Points on a hilly landscape, in no order, each with its height.
From any point a ball rolls to the lowest of the 2 points nearest to it. It stops when none of these is lower. Distance is the straight distance between rows; heights are no part of it.
q_326: [151 137  68 113  80 130 126 115 117 151 151 108 130 103 118 107 127 151
  51 144  74]  h=500
q_517: [150  87 130 155 219 136 146 152 144 126 129 109 177 186 125 102 110 114
  96 102 146]  h=179
q_709: [146 143 129 180 125 152 119 159 127 171 106 145 106 170 115 136 107 108
 113  93 100]  h=250
q_329: [128 158 143  66 116 119 108 113  78 142  90 136  87  95 146 175 109 121
 174 113 187]  h=163
q_415: [145 161 142 146  77 158 154 135 104 151 120 138 146 150 143 189 147 134
 104 155  61]  h=431
q_684: [117 117 117 193 119 113 125 114 130 133 141  65 114 106 128 131 152 141
 159 140  86]  h=203
q_806: [124 148 174  94 178 137 161 141 146 113 130 192  93 137  95 126 111 122
  98 104 158]  h=271
q_824: [ 84 116 133  85  96  74 171  98  86 148 106  82 151 113 194 182 118 152
  76 163 173]  h=74
q_174: [124 113 132 129 187 173  91 166 163  92 103 114 167 175 121 132 157  83
 202 126 113]  h=632
q_483: [ 97 134  97 142  39  96 131 116 194 120 122 151 141 125 115 114 140 135
 139 200  76]  h=199
q_230: [138 111 150 190 166 127 129 121 110 107 197 137 156 129 118  71 135 156
 131  93 124]  h=339
q_871: [105 168 146  96 100 155 110 135 134 114  97 154 117 139 128 178 148  96
 179 160  96]  h=385
q_449: [110  88 101 104  90 150 101 131 146  89 125 153 194 134 150 113 141 120
 189 180 144]  h=506
q_423: [ 42 144 153 123 115  92 136 118 120 121 120  80  98 104 138 165 158 128
 150 160 117]  h=253
q_631: [193 123 117 138 143 156 113 155 145 118 107 144 187 164 124 127 126 105
 151 137 108]  h=484
q_152: [ 96 154 179  96 135 113 141 104 109 101 163 209  91 104 108  91 127 167
  79 124 139]  h=281
q_325: [158 136 159 144  77 127 159 117 116 101 155 185 187 144 161 120 151 166
  96 160  67]  h=393
q_698: [121 150 144 189 127 164 101 172  94 188 114 147 104 175 127 138 126 103
 116  71 107]  h=267
q_496: [124 160 157 161  89 115 137 137 201 118 133 168 110 119 102 118 160 124
 167 168  63]  h=319
q_119: [166  95  90 128  91 111 131 116 205  92 146 119 164 116 109  81 133 140
 149 171 115]  h=437
q_828: [161 127 181  79 131 110 170  94 121  86 128 168 135 115 141 145 122 147
 134 136 176]  h=241
q_743: [101  91 100 143  82  80 163 112 172 135 110  71  93 101 144 159 108 117
 115 173 165]  h=491
q_242: [ 81 132 127 161  47 118 165 127 127 138  89 119  95 130 160 195 142 120
 149 173 101]  h=351
q_565: [174 132 180 181 202 116 154 148 140 125 117 127 148 189 110 117 126 117
 113  72 121]  h=535
q_117: [126  89 100 175  85 142 113 128  80 155 134  83 161 126 161 150 128 127
 133 116 134]  h=418
q_543: [183 159 132 131 139 131 109 146 177 128 152 157 113 130  69  83 120 125
 160 116  96]  h=227
q_207: [143 113 105 110 151 141 161 155 158 140 114 120 129 148 119 136  92 102
  50 114 151]  h=471
q_736: [181 125  55 100  79 127  89 114 122 148 134 130 155  95 116  86 101 146
 119 144 141]  h=392
q_614: [ 68  99 127 156 125 121 117 124 200  90 158 111 130 115 115  83 157 122
 169 164 104]  h=655
q_945: [ 91 134  93 126 135 144  87 128  91 138 178 122 127 116 123  78 140 149
  82 106  79]  h=611
q_350: [118  98 119 113 220 137 127 145 158 102 132 128 156 156 117  98 121 105
 101 114 157]  h=195
q_87: [126 154 136 154  93 139 151 156 196 154 131 133  79 133  93 153 130  91
 115 139  87]  h=283
q_873: [191 107 130 130 218 132 136 148 153 113  82 153 157 190 116 104  95 101
 159  94 190]  h=318
q_237: [153  97 107 100 131  94 109  86  79 121 169  81 151  77 157 104 121 184
 130 123 163]  h=356
q_840: [105 139 157  76 159 140 145 129 159  90 141 180 116 134 103 120 127 110
 122 135 138]  h=295
q_321: [ 95 150  69  51  81 156  94 143 143 145 101 151 119 115 129 139 117  99
 144 162 140]  h=449
q_466: [135 113 126 186  88 121 184 138 167 138 147 116 133 143 127 146 140 120
  78 153  87]  h=435
q_968: [149 144 121 166 116 129 118 121  55 163 141  75 118 104 140 138 138 161
 118 105 100]  h=130
q_585: [109 125 105 132  97 103 134 125 109 166 147  97  65  86 118 128 108 133
 108 104 167]  h=256
q_467: [ 94  90 156 132 134 120 144 124  92 125 157 119 126 125 162 128 118 139
 107 111 182]  h=399
q_229: [167 103 136 200 107 120 172 141 155 122 159 111 167 151 133 137 136 130
  95 134  80]  h=422
q_318: [206 182 137 143 103 129 118 148 164 145 150 154 128 120  81  92 135 120
 165 111  75]  h=210
q_627: [ 88 136 133 157 119 130 163 127 109 136 142  77 119 139 141 168 146 130
  59 135  56]  h=169
q_863: [ 89 118  88 182 104 120 124 117 103 136 153  58 134 108 133 123 164 145
 126 149  66]  h=180
q_23: [ 98 116 107  39 168 118 126 134 176  84 122 165 156 115 131 101 117 104
 123 166 196]  h=238
q_658: [195 118 155 122 193 146 161 152 165  96  92 170 138 163 102 137 100  92
 156 108 186]  h=302
q_228: [187 127 127  95 194 142 136 135 124 131 105 149 128 155 109 121  91 122
  98  92 163]  h=559
q_668: [ 97 104 129 103  91  82 157  79 102 111 118  84 175 114 188 160 134 174
  77 177 136]  h=102
q_795: [138 117 181 121 157 122 138 100 121  73 153 116 150 109 141 119 163 179
 152 137 116]  h=395
q_618: [167 143 134 115 202 164  62 119  60 132 112 133 145 142 120  87 137 133
 175  83 143]  h=329
q_133: [145 182 168 147 102 120 131 116 122 123 117 122 106 111 133 146 173 152
 182 149  61]  h=327
q_798: [146 151 162 103 130 150 101 109  29 139 103 141 119 118 161 179 130 140
 159  99 152]  h=113
q_100: [125 163 169  95 141 136 136 114  77 121 166 193 115 117 117 100 123 161
  92  92 146]  h=297
q_936: [114 170 171 174 103 121 129 109 105 132 130 133  77  98 128 142 158 146
 181 137  90]  h=304
q_673: [173  94  65 110 118 133 109 138 139 141 120 133 122 105 118  96  61 110
 133 105 205]  h=425
q_954: [206 128  64  96  86 121 118 107 152 121 147 137 159  97 104  72 105 150
 131 153 131]  h=405
q_398: [ 65 140 157 135 114 120 133 116 129 106 118 109 110 114 147 143 164 127
 172 161  77]  h=275
q_524: [158 141 145  88 124 141 107 106  67 138  99 128 103 102 138 164 116 130
 195 102 182]  h=144
q_891: [160  73 137 124 152  97 132  97 134 104 133  59 152  96 138 127 118 139
 168 129 185]  h=368
q_293: [180 101  77 105 144 146 109 157 138 148  90 130 119 135 114 111  70  86
 140 102 210]  h=436
q_835: [ 92 131 123 171  57 134 131 127  94 153 121 129 115 118 161 172 145 131
 135 153  95]  h=338
q_735: [ 76  90 106 181  86 105 135 122 139 141 127  91  96 101 145 144 137 119
 169 145 149]  h=467
q_878: [124 128  78 127  57 109 128 134 181 145 104 114  90  94 109 120 110 109
 165 172 124]  h=240
q_490: [141  81 104 132  63  92 178 116 174 139 109  92 105 103 139 158  94 119
 117 152 183]  h=502
q_981: [168 123 111 164 181 149  90 138  74 165  95 108 151 180 145 103 131 130
 132  75 114]  h=363
q_604: [141 137 151  94 162 114 147  98  94  96 171 151 135  96 118  84 117 166
  92 114 155]  h=314
q_577: [186 182 185 117 158 160 134 132 105 130  99 155 125 165 122 175 145 123
 134 115  89]  h=488
q_365: [141 140 104 170  72 121 131 115  70 169 145 117 114  88 151 128 120 165
  85 114 115]  h=147
q_179: [199 117  90 111 110 134 137 126 187 136 103 129 105 117  91 134  87  97
 147 132 164]  h=291
q_541: [144  86  68 152  84 156  95 139 107 144 118  94 167 121 151 124 125 125
 164 141 133]  h=400
q_924: [126 172  84  45 142 167  90 132 108 147 103 132 104 115 113 138 121 109
 110 128 114]  h=507
q_625: [ 49 115 133 154 131 151 150 163 134 137 133 105 105 149 134 172 153  89
 108 134  84]  h=200
q_189: [120 131 106 153  74 153 111 158 180 147 136 165 112 125 115 121 124  83
 160 138 128]  h=415
q_688: [173 147 134 129 196 156  76 123  60 158  95 121 145 178 138 101 137 141
 150  63 114]  h=347
q_617: [141 122 120 183 113 112 138 113 144 151 125  59  69  91 105 139 129 129
 154 121 122]  h=181
q_15: [118 114 147 105 150 119 134 113  75 122 139  95 125 107 154 161 116 141
  90  99 162]  h=389
q_897: [142 107 172 178 161 125 118 130 144  78 167 102 149 112 134  89 158 151
 205 122 102]  h=371
q_794: [156  88 115 194 153 145 137 140 115 154 137  75 170 167 135 138 133 117
 102 108  95]  h=396
q_319: [128 118 148 163 129 158 125 144 112 123 120 121 152 152 157 154 156 112
 165 131 106]  h=561
q_256: [ 85 157 163  81 122  86 140 109 137 111 156 177  80  90 108  93 114 167
  82 123 174]  h=266
q_753: [185 148 149 105 172 161 117 152 115 149  50 178 119 173 134 165 103  90
 139  89 155]  h=326
q_37: [ 77  89  89 155  81  98 146 129 146 147 113  58 107 101 141 166 127 115
 141 160 143]  h=478
q_161: [ 56 137 159 167  84  93 162 106  93 137 147 156 100 113 160 144 146 160
  73 130 123]  h=531
q_211: [105 147 110 116  40  98 122  96  85 143 122 169 145  94 146 108 138 199
  80 163 109]  h=340
q_419: [173  95 114 129 134 116 110  99  80 122 151 112 160 106 144 109 112 157
 145 102 181]  h=345
q_800: [ 86 140 201 116 124  79 165  83 119  85 116 147 107 108 157 161 156 193
 116 162 141]  h=315
q_782: [175  97 119  89 123 119 162 110 153  91 133 165 173 129 130 104  96 144
 119 154 175]  h=468
q_940: [158 145 172 151  99 119 145 114 130 101 167 191 163 133 134 101 161 183
 125 150  66]  h=373
q_300: [ 63 146 137 107 110 103 125 136 140 145 144 153  49  90 110 112 113 118
 112 109 162]  h=242
q_944: [100 130 134 126 151 169 115 153 101 134 105 118 142 158 138 168 145 100
 129 120 114]  h=579
q_724: [ 95 117 120 129 111 100 113 123  73 160 150  98  83  88 142 116 100 157
 107  84 185]  h=265
q_922: [150 111 162 176 161 114 150 121  97 114 192 139 146 116 111  78 114 177
 103  86 145]  h=332
q_403: [128 124 138 171 172 138  67 117  56 145 153 116 143 122 137  87 132 148
 162  71 138]  h=292
q_499: [171 118 140 128 177 118 139 109  85 119 167 142 152 125 115  89 116 170
  98  87 157]  h=325
q_280: [161 115 111 177 135 126 138 151 169 161 154 113 109 137  89 102 113 119
  91  98 121]  h=143
q_447: [ 78 124 159 119 136 117 145 120 117 124 123  94  88 117 134 173 142 111
 135 123 138]  h=232
q_322: [112 124 146  96 117 125 150 122 198  85 109 163 124 134 127 142 133  99
 171 178 153]  h=333
q_215: [118  92 144 193 149 130 119 137 140  99 170  99 162 121 122  91 162 125
 183 119 115]  h=359
q_703: [ 86 181 105  51 122 146  80 131  88 159 102 123  87 101 117 149 129 111
 151 130 134]  h=496
q_305: [110 115 118  66 171 126 155 150 134 105 144 177 130 115 126 105  91 126
  75 117 199]  h=239
q_730: [181 115 144 101 201 123 164 131 139 104 133 136 141 147 104 126 107 133
  85 101 163]  h=570
q_311: [115 132 101 110 186 175  95 179 138 154  68 158 122 195 137 140 103  66
 123 100 146]  h=355
q_86: [149  82  73  94 137 117 114 126 149 108 128 100 174 103 136 115 107 119
 142 148 194]  h=473
q_710: [109 117 129 147 175 156 133 164  91 162 111 133 147 196 144 133 120 108
  49  88 116]  h=588
q_247: [149  93 115 192 155 132 146 158 172 142 163 119 139 151 100  88 106 123
  72  95 132]  h=154
q_249: [ 64 147  83  40 102 150  92 150 122 141 105 166 121 114 139 125 102  86
 124 148 178]  h=458
q_975: [169 155 140 104 145 145 115 129 141 148  96 159  69 120  96 139 103 107
 136  88 160]  h=536
q_884: [107 170 125 104 122 140  96 122 134 139 130 141  68  98  97 115 134 114
 151 121 114]  h=514
q_814: [ 82 116 108 147 102 118 147 123 122 132 173 145 141 130 147 103 134 152
  60 137 102]  h=515
q_17: [ 82 106 127 143 158 127 120 147 188  80 169 114 152 125 108  78 146 125
 141 144 101]  h=646
q_601: [111  96  92 175 150 145  93 151 118 125 183 122 192 156 117  59 136 127
 112 116  85]  h=622
q_22: [127  83 123 140 125 101 151 127 106 124 159 135 118 104 127 106  94 143
 112 100 199]  h=409
q_41: [ 98 110 129 130 174 163 101 150 171  91 128  92 160 155 125 126 163  81
 184 147  90]  h=644
q_430: [141 117  94 197 122 128 126 139 152 163 151  71  83 113  99 133 119 117
 118 105 110]  h=161
q_552: [ 74 160 185 129 123  70 162  85 133 114 110 108  75  92 143 156 164 183
 112 152 130]  h=294
q_745: [151 106  96 122 128 130 115 135 175 133 127  97 105 111  97 114 107  97
 150 119 145]  h=273
q_69: [156 140 176 109 132 100 145  83 118  75 148 146 151 114 139 112 148 194
 147 150 124]  h=410
q_413: [ 98 172 116  73 122 137  83 120 103 143 114 115  72  78 101 121 136 121
 169 121 124]  h=505
q_951: [177  74  97 186  94 144 131 151 138 142 116 122 163 158 145 141  92  98
 165 110 173]  h=361
q_377: [ 86 140 143 104 118  98 147 131 152 130 154 178  52  97 102 104  99 135
  93 112 180]  h=252
q_719: [108 108 116 165  97 132 128 150 176 122 156 151 130 131 116 109 129  99
 132 128 120]  h=403
q_277: [102 107 145 139  87  88 139 111 179 102 129 157  98 100 122 110 127 143
 170 164 159]  h=370
q_651: [ 81 134 122  66 105 106 111 109 127 116 104 131 134 108 147 132 142 137
 147 164 159]  h=279
q_860: [117 142 154  62 155 134 151 128 201  82 116 174 115 131 114 128 125 103
 131 161 151]  h=313
q_734: [198 102 118 168 181 129 122 149 152 140 104 133 151 174 108  94  77 106
 169  85 181]  h=331
q_482: [106  88 141 181 170 123 104 127 113  97 186 122 136 116 119  71 143 139
 158 103 141]  h=348
q_444: [103 117 126 140 174 142 114 146 169 108 170 123 139 133 105  84 146 107
 105 124  98]  h=637
q_876: [158 103 183 153 168 117 132  95 135  73 144 102 143 101 138 120 151 161
 197 127 121]  h=383
q_931: [ 91 157 140 175  95 118 134 114  77 153 125 122  86 105 146 166 151 138
 131 134  88]  h=324
q_446: [106 137 127 121 140 126 150 108 102 121 149  66 154 123 149 161 166 161
  62 153  59]  h=151
q_825: [120 126 163 100 154 120 160 106  72 124 130  87 130 124 160 187 143 135
  89 112 142]  h=381
q_150: [197 158 161 172 122 132 137 124 114 153 135 137 128 139 111 142 132 142
 134  99  86]  h=212
q_823: [ 81 125  76 145  65 113 119 118 114 137 136  92 120 107 140 121 157 146
 128 168  76]  h=160
q_952: [ 49 148 133  95 119 120 128 129 121 150 146 128  75 108 127 127 129 126
  83 118 133]  h=231
q_353: [143 164 216 150 178 136 143 141 125 108 155 171  92 142 102 118 136 137
 151  82 119]  h=526
q_568: [171 126 126 174 153 148 109 133 100 169 112  84 156 172 143 138 131 114
 118  94  95]  h=380
q_763: [117 121 125 153 146 115 110 108  54 158 168 101 100  99 130 106 108 162
  95  70 156]  h=274
q_920: [124 111 134 170 103 139 120 138 147 110 127 130 165 138 151 151 161 118
 207 158  95]  h=541
q_934: [164 131 142 116 201 171  93 156 158 109  77 118 184 190 130 128 144  81
 184 120 110]  h=621
q_612: [142 100 106 155 129 144 166 162 181 147 121 128 127 167 123 155  98  83
  68 119 132]  h=460
q_125: [210 169  93 121 143 163  93 148 118 165 106 130 176 173 114 116 132 121
 113 109  61]  h=490
q_387: [ 64 171 103  60 105 133  96 134  62 154  82 109 105  99 149 161 122 103
 166 132 143]  h=486
q_856: [ 74 184 157 103  91 140 114 122 134 112  93 177  92 116 126 154 167 128
 206 172  77]  h=402
q_196: [123 171 142  94 110  97 132 105 178 115 140 159  92  97  92 108 143 159
 115 159 104]  h=334
q_875: [191  84 105 183 140 147 135 163 139 147  98 147 163 191 135 121  78  96
 146  96 179]  h=344
q_859: [108 148  65  70 160 157  97 150 119 156 116  97 128 133 113 138 124 103
  76 117 113]  h=495
q_71: [193 173 161 128 124 161 129 136  90 152  91 128 147 169 140 187 135 116
 129 116  77]  h=469
q_949: [152  87  86 127 109 131 132 136 107 143 144 146 135 104 126  90  82 133
 123 106 207]  h=417
q_793: [171 142 178 175 201 129 134 141 119 137 107 100  92 175 112 137 122 118
 122  73 126]  h=545
q_916: [154  82  88 149  86 147 113 145 130 138 105 117 164 134 146 143 122  88
 182 136 162]  h=379
q_486: [115  77 108 208 110 139 115 138  70 157 141  68 143 124 163 156 136 131
 163 101 142]  h=430
q_301: [150 122 113 119 224 161 124 177 147 115  80 181 171 223 144 122 118  86
 109 116 144]  h=384
q_194: [140 149 167 112 146 149 104 103  20 135 123 116 127 119 154 162 136 163
 128  81 142]  h=89
q_929: [104 120  87 154 138 143  81 124  92 141 178 112 158 124 123  68 140 145
 110 111  98]  h=616
q_313: [136 142 161 110 172 142 130 165 186 113 112 168 109 159  96 131 114  72
 159 120 141]  h=268
q_333: [128 115 163 126 207 152 141 133  91 122 103  92 141 181 146 171 142 118
  84  89 130]  h=566
q_680: [122 145 152  54 117 106 143 101 119 113 117 180 103 103 130 145 116 150
 124 147 187]  h=208
q_355: [ 76 111 132 148  91 114 151 115 101 126 153 141 120 110 160 134 143 158
  93 144 121]  h=525
q_815: [ 92 145 128 186 134 180  75 168  88 187 121 148 117 159 133 113 130 105
 154  79 103]  h=282
q_690: [106 124 117 139 151 160  97 136 132 115 122  71 149 149 118 141 171 111
 188 147  73]  h=660
q_85: [122 154  92 117  49 100 146  88  85 162 110 103 113  88 141 154 130 179
  91 165  80]  h=176
q_288: [176  72 104 151 113 106 176 126 186 110 144 120 129 122 111 115  85 124
 125 130 185]  h=522
q_89: [ 65 155 191 126 149 145 142 124 100  96 139 145 128 140 155 159 172 141
 115 137  75]  h=328
q_998: [ 28 153 113  49  94 131  99 145  90 149  77 122 117 118 158 175 125  88
 167 150 168]  h=477
q_575: [132 155  87  76  89 163 109 148 165 142 102 160 117 130 114 145 119  92
 142 158 112]  h=438
q_741: [ 71 129 187 143 156 123 132 121 155  79 163 168 112 119 109  87 153 146
 152 127 119]  h=552
q_711: [199 148  89 118 107 154 104 125 111 150 119 106 179 141 129 141 138 126
 126 140  67]  h=472
q_32: [ 48 144 161 131 121  65 157  99 145 118  95  71  69  93 127 161 160 152
 143 170 118]  h=272
q_409: [117 111 140 184 161 130 107 117  52 143 163 110 111 119 138 108 138 161
 116  74 137]  h=280
q_42: [125 177 149  59 114 115 125 108  92 134 113 163  85  98 137 149 119 135
 127 124 172]  h=186
q_505: [ 69  92 112 187  97 124 105 125 120 137 144 106 100 109 147 118 134 116
 186 125 153]  h=455
q_416: [190 101 115 189 136 129 154 146 133 142 149  89 183 176 132 136 122 128
  72 118  87]  h=408
q_290: [105  97  99 137  71  72 113  85 148 126 101  83 127  82 144 117 130 157
 195 169 178]  h=416
q_921: [185 117 153 186 162 137 121 144 104 130 146 170 180 181 124  97 123 139
 143  77 121]  h=512
q_574: [173 109 114 137 158 136 110 116  82 136 152 116 163 124 126 101 110 151
 113  89 154]  h=335
q_591: [113 122 183 100 159 132 172 119  91 100 139 128 142 145 171 182 146 137
  72 134 131]  h=367
q_679: [160 123 173 167 181 140 143 166 125 130 132 177 166 195 121 109 120 121
 127  86 130]  h=524
q_8: [138  83  89  83 125 131 104 114 147  87 123 115 191 117 150 117 129 122
 181 165 167]  h=487
q_508: [122  98  72 118 151 149  98 161 147 148  89 110 123 143 134 133  90  76
 137 106 187]  h=447
q_204: [182 135 167 122 161 153 152 165 182 114  97 169 116 159 106 155 106  91
 135 107 150]  h=284
q_714: [ 94 133  87 145  51 111 121 116 155 139 137 131 141 126 121 114 148 147
 108 185  60]  h=182
q_548: [163 149 129 134 153 150 113 146 183 127 134 162 119 145  85 101 107  98
 146 115 124]  h=245
q_91: [105 151 140 138  84 137 150 132 129 130  81 121 108 132 143 199 153 107
 181 171 103]  h=365
q_594: [113 113  65 136  86 119 120 130 178 155 126  81  97 100  98 112 117 108
 154 146 129]  h=254
q_993: [169  82 112 145  74  96 170 128 170 141 128 119 102 115 122 141  71 119
 113 132 187]  h=513
q_223: [137 109  99 155  94 143 162 149 163 148 137 111 142 149 133 158 111 104
  62 145  98]  h=448
q_44: [ 83 111 193 115 126  79 165  84 163  69 115 159 145 122 149 128 155 189
 115 180 138]  h=342
q_180: [ 38 159 120  78 111 105 129 122  89 160 134  92  70  86 131 146 129 132
  78 130 124]  h=221
q_151: [132 121 134 134 190 154 134 152  94 143  90 115 163 204 158 161 131 102
  77  89 123]  h=578
q_144: [162 173 191 117 168 152 120 135 125 115 131 156 115 141 106 140 134 129
 138 104 110]  h=508
q_84: [119 114 114 111 216 165 102 161 152 129  80 155 147 202 124 124 116  63
 118 113 153]  h=369
q_70: [109  98  82  83 152 129 107 135 144 128 114  93 137 119 125 133 105  93
 138 124 195]  h=459
q_831: [ 66 147 192 141 141 131 149 111 104  86 124 122 130 130 159 166 193 145
 168 158  61]  h=301
q_692: [ 89 150 202 158 173 129 130 139 145  92 173 168  91 124 106 106 155 130
 149 102  93]  h=540
q_385: [186  91 142 138 153 110 123  97 110 106 138  98 130 101 135 119 113 146
 175 102 195]  h=357
q_504: [119 139 146  81 176 128 157 142 129 117 144 193  96 126 110 119  88 122
  71 101 181]  h=255
q_407: [177 137  73 123 105 142 119 127 145 150 137 113 144 129 111 118 116 128
  95 138  84]  h=489
q_2: [ 94 105 110  56 200 116 134 150 153  75 147 168 148 125 125  96 109 105
 102 142 198]  h=222
q_5: [109 121 108  99 105  65 150  96 179 141 135 107  65  75  91  96 112 149
  96 138 176]  h=277
q_48: [105 131 129  95 132  70 143  94 170 117 137  77  89  78 113 117 127 152
 123 159 154]  h=293
q_292: [133 141 107 124 144 167  91 147 118 159  78 102 145 160 129 154 133  84
 152 118 101]  h=595
q_271: [138 137 120 104 164 172 110 166 119 157  51 157 105 161 133 154  97  76
 132  88 181]  h=341
q_452: [ 84  99 137 128  91 100 153 112 191 109 103 129 110 120 129 138 138 120
 167 174 155]  h=353
q_391: [107  95 116  74 228 138 137 154 152  74 136 154 167 144 121  99 118 104
  98 126 182]  h=209
q_535: [132 107 106 117  97  98 107  94 140 124 112  65 116  79 128 127 118 133
 209 146 176]  h=397
q_441: [179 160 153 168  84 115 132 127 151 129 134 132 139 115 117 136 153 144
 189 142  72]  h=349
q_613: [108 104 116 126  91 137 110 125 172  87 123 150 180 139 148 112 159 120
 206 174 113]  h=519
q_706: [137 131 111 129 197 150 122 178 153 127 111 184 191 209 140 120 128  90
  89 111  95]  h=401
q_427: [ 80 153 121 100 111 100 138 104  84 153 113  73  85  85 137 153 122 149
 106 135 125]  h=211
q_728: [109 119 143 166 108 112 133 122 160 118 155 147  88 113 108 105 126 125
 142 130 135]  h=387
q_4: [126 150 111 115  94  97 144  88  99 146 122  67  89  86 123 157 134 167
 108 146 106]  h=196
q_964: [ 87 158 142  73 114  81 136 103 177 110 108 118  94  93 104 120 142 156
 129 167 135]  h=312
q_218: [156 144 106 112 189 170  95 151 132 134  64 109 171 194 136 138 135  83
 156 116 101]  h=610
q_102: [ 52 140 124 167 107 132 151 141 126 149 150  96  94 132 137 159 145 117
  89 135  74]  h=183
q_701: [ 19 146 109  56  97 135 103 155 109 129  96 156 119 115 157 153 124  90
 142 162 170]  h=470
q_869: [104 120  92 115  85 111 135 107 109 150 171 116 135 110 132 107 121 157
  40 138 109]  h=509
q_769: [162 158 154 122 102 118 127 109 154  96 145 173 144 126 118  97 157 156
 136 155  61]  h=354
q_76: [118 121 112 123 103  77 139  98 144 151 157 112  55  69 102  99  94 148
  99 121 182]  h=269
q_213: [220 176 136 156 103 133  97 137 117 158 133 150 126 124 102 127 129 135
 159  98  77]  h=188
q_579: [152 144 102 146  45 121 144  96  71 166 132 127 126 101 151 147 131 176
  96 147  94]  h=162
q_448: [130 152 103 114  99 169 102 173 159 144 113 180 121 146 114 130 118  86
 150 134 113]  h=426
q_146: [194 103 112 141 103 117 164 122 195  92 151 120 163 123 111 105 124 142
 146 158 123]  h=450
q_451: [139 115  58 103  81 114 100 102 106 147 151  94 155  88 140  87 104 157
 119 137 146]  h=378
q_348: [164 133 140 152 147 154  78 113  78 133 139 137 130 132 122 104 132 136
 185  82 143]  h=308
q_379: [180 182 119  94 105 153 121 146 156 126 133 190 174 150 110 127 143 119
 115 152  50]  h=394
q_320: [188 122 112 155 142 145 104 148 116 129 124 146 170 167 123 110 117 115
 153 102 114]  h=498
q_198: [175 146 140 189  96 132 142 145 116 160 132 129 123 147 124 153 125 124
 117 109  99]  h=230
q_436: [ 58 114 149 137 142 132 152 145 135 124 123  95  95 138 141 183 135  91
 114 133 131]  h=216
q_27: [155 111  89 100 100 110 108  95 155 103 151 130 164 109 107  70 132 159
 148 162 118]  h=421
q_345: [131 139 100 101 158 153 118 150 145 144 118 122 121 145 109 129 119  98
  72 124 124]  h=483
q_303: [150  95 115 122 130  93 113 103 114 127 116  35 128  78 139 148 129 138
 193 140 183]  h=382
q_113: [138 132 152  88 105  99 132  91 139  88 136 186 139 102 121  89 136 176
 141 160 133]  h=428
q_316: [141 172 143 117 120 145 103 132 130 156 110 142  61 117  91 151 115 104
 152 114 124]  h=527
q_992: [ 73 146 106 132 147 154 104 150  83 146 162 151 132 140 127 111 140 134
  46 101  92]  h=604
q_131: [ 73 129 155  85  84  76 171  98  81 140  82  90 115 103 183 196 125 147
  92 160 185]  h=55
q_785: [ 84 118 129 124 168 160 127 148  88 142 147 133 133 158 145 124 136 117
  50  87 109]  h=597
q_563: [135 130 191 155 202 139 147 129 102 123 115 104 103 162 128 167 128 120
 110  78 128]  h=555
q_114: [ 67 132 200  98 171 141 157 130  99  87 140 153 131 146 161 174 155 130
  89 132 127]  h=350
q_440: [170  93 130 164 183 126 148 163 169 115 153 124 163 171  97  88 106 119
 110 110 137]  h=167
q_314: [ 83 145 133  79  93  85 124  84 112 113 118 149 130 106 141 123 152 172
 110 168 127]  h=305
q_727: [126 152 137 147 100 126 142 145 202 136 144 149 115 136  96 119 148 119
 111 154  52]  h=299
q_667: [149 158 153 161 127 142 146 172 161 168 113 136  76 148  98 155 111  87
 104  99 101]  h=270
q_982: [166 124 123  83  97 112 162 103 146  93 137 203 167 115 127  93 102 164
 119 167 156]  h=451
q_424: [104 127 144  89 119 103 167  80 106 113 134  93 153 117 169 157 165 162
  72 178  90]  h=129
q_751: [167 153 160 150  70 136 167 117 110 131 136 158 168 148 158 175 157 151
 105 156  60]  h=414
q_148: [ 78 112 113  64 127 119 121 119 151 101 120 144 138 111 139 115 128 120
 130 158 165]  h=260
q_962: [ 77  82 124 209 112 123 105 130  81 137 168  95 123 114 165 119 140 128
 159 108 163]  h=443
q_932: [120 116  85  83 120  90 114  94 100 126 155  84 139  82 145 102 119 163
 102 140 164]  h=366
q_830: [114 160 128  79  81 108 121  88  88 121 133 164 131 109 147 107 137 183
  88 163 116]  h=323
q_66: [142 141 135 123 146 146  97 101  46 138 139  91 134 104 144 135 147 160
 127  99 108]  h=111
q_893: [142 160 155 147  86 113 131 108 182 107 140 157 130 111 106 101 160 154
 171 167  67]  h=336
q_312: [121 122  93 128  34 108 125 103 185 135  99 147 113 109 110 124 125 142
 157 193 122]  h=220
q_363: [195 112 123 134 131 137 149 141 183 110 135 137 173 149 120 124 129 112
 153 146 122]  h=466
q_437: [177 175 148 105  88 130 145 128 155 123 134 190 148 136 118 128 139 132
 120 160  65]  h=375
q_576: [169 155 120 133  97 170 123 143 101 154  97 130 161 152 148 178 135 114
 126 128  72]  h=452
q_997: [121 109 104 161 191 137 101 152 148 119 163 119 175 162 111  67 137 114
 106 113  87]  h=629
q_812: [178 146 130  81 184 134 116 121 117 136 111 140  97 125  91 120  90 120
 115  95 171]  h=548
q_550: [200 151 150 107 163 158 148 157 157 136  69 171 133 183 120 174  95  85
 115 114 136]  h=303

Two balls start at each pair of points below. Name the first point that both come to, or write none.
q_982, q_119 | q_499
q_100, q_840 | none
q_449, q_651 | none

Call two points neighbours if one is among the 2 nearest of the other. Go from one point of each pair to the other, from neighbour to neighbour, staying as low as possible. Name the highest point that can't be avoided.
q_280, q_823 | q_684
q_194, q_423 | q_69
q_936, q_131 | q_856
q_709, q_585 | q_113
q_709, q_936 | q_441
